A landscape with many valleys, sampled at points; each row gives a point and its height.
A ball rolls from a point to the lowest of its 2 nearest points, and stops where none of them is lower. Distance is the straight distance between rows; heights are no part of it.
<265>: [145 117 114 137 115 126 135 141 110 100  69 106 125 171 142 140 121  69
 187 105  91 109]  height 589
<51>: [ 76 162  92 156  59 121 142 143 114 118 133 110 110 131 166 140 175 157
 145 152 107  74]  height 396
<873>: [103 164  91 127 126 133 133 139  71 159 121 113 123 162  97 126  96 118
 101  81 116  77]  height 247
<447>: [140 120 137 142 102  92 105 114 138 154 121 148 134 157 170 141  94 123
 186 143  82 107]  height 655
<690>: [ 70 132 122 121 131  69 125 105  86 168 121  91  76 136 119 111 110 101
 187 135  61 125]  height 641
<502>: [140  94 109 105 136  96 196 148  95 100 128  58  36 140  72 109 134 102
 172 126  85 135]  height 395
<643>: [109 141 158 122 141 175 164 138 106  88 165  68 175  54 136 122 158 145
  85 120 194 189]  height 236
<129>: [155 117  92 133 160  85 151 145 103  91 146 114 140 123 170 128 146  66
 147 117  67  54]  height 612
<909>: [171 140 100 134 110 108 159 156 147 138 131 130 114 191 144 157 173 156
 160 147 136 109]  height 252
<845>: [107 137 144 122  77 149 156 122 118 116 169  90 113 100  95 153 178 171
 125 135 154 124]  height 521
<562>: [130 111 159 121 188 109 144 118 152 120 133 109 133 123 109 134 128  84
 136 137 108 183]  height 466
<248>: [204  95 127 137 146 111 106  98 153 137 126 160  97 203 149 179 112 145
 168 115 157 162]  height 115
<318>: [143  81  86 140  93 126 171 142 142 163 169 130 111 114 109 156 121 131
 132 122 184 132]  height 359
<961>: [100 117 150 133 136 160 113 154 139 116 212 101 214  69 160  90 168 162
  70 127 146 105]  height 523
<122>: [125 147 177 141  90 109 116 102 153 149 174 125 152 102 155 107 139 165
 116 142 111  82]  height 593
<175>: [ 85 163 121 135 160 121 115 142 110 135 118 131 150 126  73 140  96 110
  86 103 111 117]  height 202
<254>: [151 111 147 145 165 146 105 125  93 135  93 160 167 131 124 115 125 123
 119 158 114 115]  height 600
<751>: [180 113 107 124 121 113 124 123 156 125 142 135 115 166 133 180 172 107
 153 133 165 152]  height 178
<698>: [ 83 130 165 126 106 149 129 165 153 129 140 152 191  42 131  87  95 127
 113 134 112 150]  height 403
<854>: [156  95 163 124 143 169  94 120 128 130  66 169 156 107 148  98 126 128
 148 117 179 174]  height 416
<598>: [179 115 115 151 170 126 118  98 114 138 100 118 117 154 153 117 113 140
 129 193 110  88]  height 580
<784>: [131 165 134 109 135  93 131 129 113 126 117 155 106 142 120 136 133 152
  71 166  70  64]  height 572
<81>: [171 130  99 151 129 122 106 117 150 157 131 203 136 161 180 138  49 131
 117 139 118  97]  height 684
<461>: [105 132 126 117  81 138 174 115 135 121 150 131  86 143 117 154 146 159
 132 115 108 151]  height 565
<72>: [125 102 147 145 162 150  78  84 135 160 121 218 145 100 151 108  86 111
 115 130 120 154]  height 401
<906>: [ 96  86  98 134 128 100 198 154 111 171 106 107 114 158 130 126 139 123
 184 103 154 154]  height 267
<386>: [128 161 183 110 107 117  89 122 161 157 175  92 144  95 120 128 150 164
 119 136 170 130]  height 531
<160>: [101 186 171 122 147 129 100 128 114 162 179  67 164 102 123 127 145 177
 112 103 219 162]  height 582
<557>: [102 154 155 131 136 150 117 187 159 125 155 119 200  71 136  84 145 126
  63 159 126 129]  height 469
<412>: [118 151 136 146 103 145 172 168 150  85 177  99 187 103 151 127 183 123
 115  89 131 104]  height 171
<425>: [142  90 168 133 145 150 113 134 127 110  99 124 177  61 176  78 163 113
 141 136 144 144]  height 365
<574>: [118  87  96 130  93 133 208 158 128 143 155  73 122 117 117 139 148 150
 184 128 160 140]  height 313
<713>: [ 87 145  76 105 146  65 149 107 108 133  72 128  73 137 106 133 130 134
  96 128 118 134]  height 623
<941>: [152 116 147 148  95 160 136 105 116 114 129  72 112 150 141 142 170 125
 200 123 105 124]  height 574
<296>: [132  93 159 116  92 126 127 134 128 107 118 189 168  94 177 100 180 125
 129 126 137 115]  height 435
<487>: [162 103 111 122 148 130 122 122  88  93  65 171 155 119 148 109  77  81
 120 157  93  81]  height 620
<630>: [103 137  99 123 142  99 207 108  84 139 146  89  56 129 126 107 157 165
 166 115  87 115]  height 350
<955>: [ 97 131  59 120 156  84 163 114  57 116  93 141  70 178 104 156 110 101
 130 109 102 112]  height 631
<821>: [139 129 171 110 115 172 106 118 130 144 163 119 149 102  78 125 105 130
 133  94 191 172]  height 474
<349>: [134 137 112 133 102 129 160 152 129 102 107  67 117 140 141 135 180  78
 194  76 135 111]  height 591
<925>: [168 114  87 138 174 115 121 125 145 126  69 106 105 185 128 137 121 127
 152 171 148 144]  height 564
<116>: [161 154 106 140 151 169 114 145 168 118 123 156 157 124 162 138 147 116
  84 104 188 114]  height 718
<602>: [101 164 152 153  67 190 129 177 157 112 189  86 194 106 135 141 148 128
 116 123 133 138]  height 260
<792>: [105 155 162  95 136 119 113 102 143 144 101 190 130 115 116 126  93 109
  76  57 132 114]  height 262
<394>: [101 177  93 126  86 133 137 163 112 130 153 116 133 141 122 131 146 126
  93 120  98  58]  height 318
<793>: [196 108 122 162 145 170 115 115 117 156 142 121 126 138 124 129 102 139
 115 115 208 125]  height 418
<604>: [169 137 135 112 106 115 115 137 162 120 100 148 103 155  98 148 106 164
 107 186 103 139]  height 492
<282>: [ 61 138 127 125 111  80 146 148 134 143 167 113 142 118 161 101 179 150
 164 122  54 109]  height 651
<48>: [134 159 167 102 123 147  59 105 165 140 107 165  94 103 101 114  67 109
  83  90 117 151]  height 314
<683>: [100 162 111 111 143  45 133 138 169 134 118 121  98 150 117 141 130 132
 110 154 117 114]  height 606
<954>: [ 83 139 169 136 128 150 119 145 153 149 105  94 151 130 122 118  97 134
 157 138 142 195]  height 575
<225>: [113 144 114 119 124 137 195 127 125  68 171  99 132 126 159 120 208 145
 131  80 149  85]  height 244
<307>: [185 166 118 150 126 173 115 144 166 145 131 197 158 125 178 116  80 132
  80 130 162  83]  height 699
<445>: [153 114 146 119 146 148 106 147 131 157 128 164 148  95  72 116  94 127
  91 122 169 153]  height 502
<794>: [101 113 116 141 142 122 119 106 122 153 125 201 142 157 107 154  74 131
 122 155  81 141]  height 198
<591>: [ 89 124 147  99 134 117 111  97 122 127 135 208 122 117 108 142 111 120
 103 106  71 143]  height 242
<30>: [186 125 111 138 141 120 139 107 123  89 125 119 120 128 166 132 135 102
 124 155 106  56]  height 596
<5>: [142  80  78 135 168 110 122 141 112 123  75 162 140 159 132 144 150 123
 118 177 185 151]  height 544
<916>: [110 124 155 120  64 151  98 145 130 128 137 139 163 103 138 122 188 107
 158 108 143 141]  height 494
<136>: [129 155 113 129 167 150  95 146 133 104 145 179 178 102 151  98 149  89
  59  83 150  79]  height 739
<267>: [110  90  80 127 148  89  85 138 111 111  65 160 106 125 110 132 112 117
 109 173 129 155]  height 520
<623>: [105 140 135 127  94 114 125 150 136 151 113  92 151 111 135 129 140 139
 172 137 137 131]  height 540
<226>: [127 108 131 129 150  82  90 117  92 153 132 129 111 179 117 122  88 107
 173 148  72 107]  height 647
<865>: [ 84 147 102 126 122  69 146 148 134 136 146 156 157 150 137 137 141 141
 149 157  96 102]  height 628
<47>: [122 156 126 121 152 133 125 126 151 138 140 159 142 178 111 170  97 102
  91 128 110 134]  height 135
<440>: [ 69 139 150 125 147 146 105 147 110 149 190 106 194  81 124 110 176 162
  85 140 209 135]  height 563
<521>: [119 162 138 147  73 140 157 138 118 101 158  64 103 114 151 116 218 176
 150 148 129  96]  height 460
<528>: [159  96 125 117 157 146  69 121 168 159 110 228 127 137 122 122  44 125
 113 128 130 190]  height 428
<58>: [159 132 131 102  70 100 113 108 117 109  97 168  92 145 135 142 135 173
 119 186  75  75]  height 534
<276>: [117 139 178 110 101 101 106 152 148 126 181 126 163 113 118 110 168 136
 144 131  63 121]  height 640
<966>: [172 104  92  99 117  86 160 123 123  79 142  92  62 132 120 155 135  95
 156 119  81 114]  height 413
<443>: [166 130 137 139 108 180  99 143 133 134 134  65 125 133  96 138  83 132
 128 108 217 166]  height 446
<972>: [156 154 150 112 149 142  59  93 137 126 143 213 114  70 132 107  73 101
  70 132 105 125]  height 360
<674>: [ 57 121  78 133 147  98 136  91  61 124  88  81  64 164 109 118 118 103
 171 112 104 129]  height 636
<189>: [ 86 130 178 137  78 191 133 155 150 126 161 134 209  81 138 136 116 146
 111 140 146 187]  height 336
<483>: [155  72  81 163 122 151 128 120 114 157 135  88  94 136  93 140 110 122
 147 141 189 139]  height 392
<878>: [170 103 131 125 153 120 160 136 155 110 129  80 107 139 115 140 121 113
 162 164  71 140]  height 436
<897>: [ 99 110 142 135 151 144  96  73 106 101  94 110  96 105  92 113 123 139
 110 133 133 155]  height 481
<16>: [124 117 135 147 114 172 123 127 118 107 124 111 171  84 147 106 150 131
 104 125 197 151]  height 304
<957>: [160 123 149 114 116 167  98 126 180 137 114 194 112 149  98 160  72 151
 108 143 120 178]  height 455
<576>: [150 170 153 138 110 106 114 122 146 130 114 180 139 179 181 158  93 141
 132 135  82  68]  height 669
<694>: [157 112 132 112 179 120 126  96 153 134 122 168  97 189 112 164  76 121
 112  89 146 163]  height 63
<950>: [119 103  76 114 161 102 208 135 104 117 127  57  11 137 107  92 132 160
 172 131 102 174]  height 377
<86>: [ 90 143  86 115 113 106 222 147 103 110 132  94  84 131 153 124 193 139
 138  90 117  99]  height 305
<612>: [127 106 105 140 129 149  70 104  97 123  72 155  94 107  93 118 103 113
  95 153 158 116]  height 501
<317>: [175 105 184 113 184 168  88  90 116 120 105 132 147 129 111 101 125 103
 149  82 137 165]  height 443
<424>: [157 119 160 114 176 156 110  90 132 113  80  68 115 134 105 115 104 116
 114 111 169 176]  height 461
<922>: [ 90 142 144 147 121 140 157  94 158 145 130  85 112 153 110 142 112 152
 153 111 106 186]  height 592

Where does a ball stop that starts at each point below?
<784> -> <47>
<922> -> <47>
<576> -> <683>
<821> -> <906>
<878> -> <412>
<440> -> <412>
<925> -> <643>
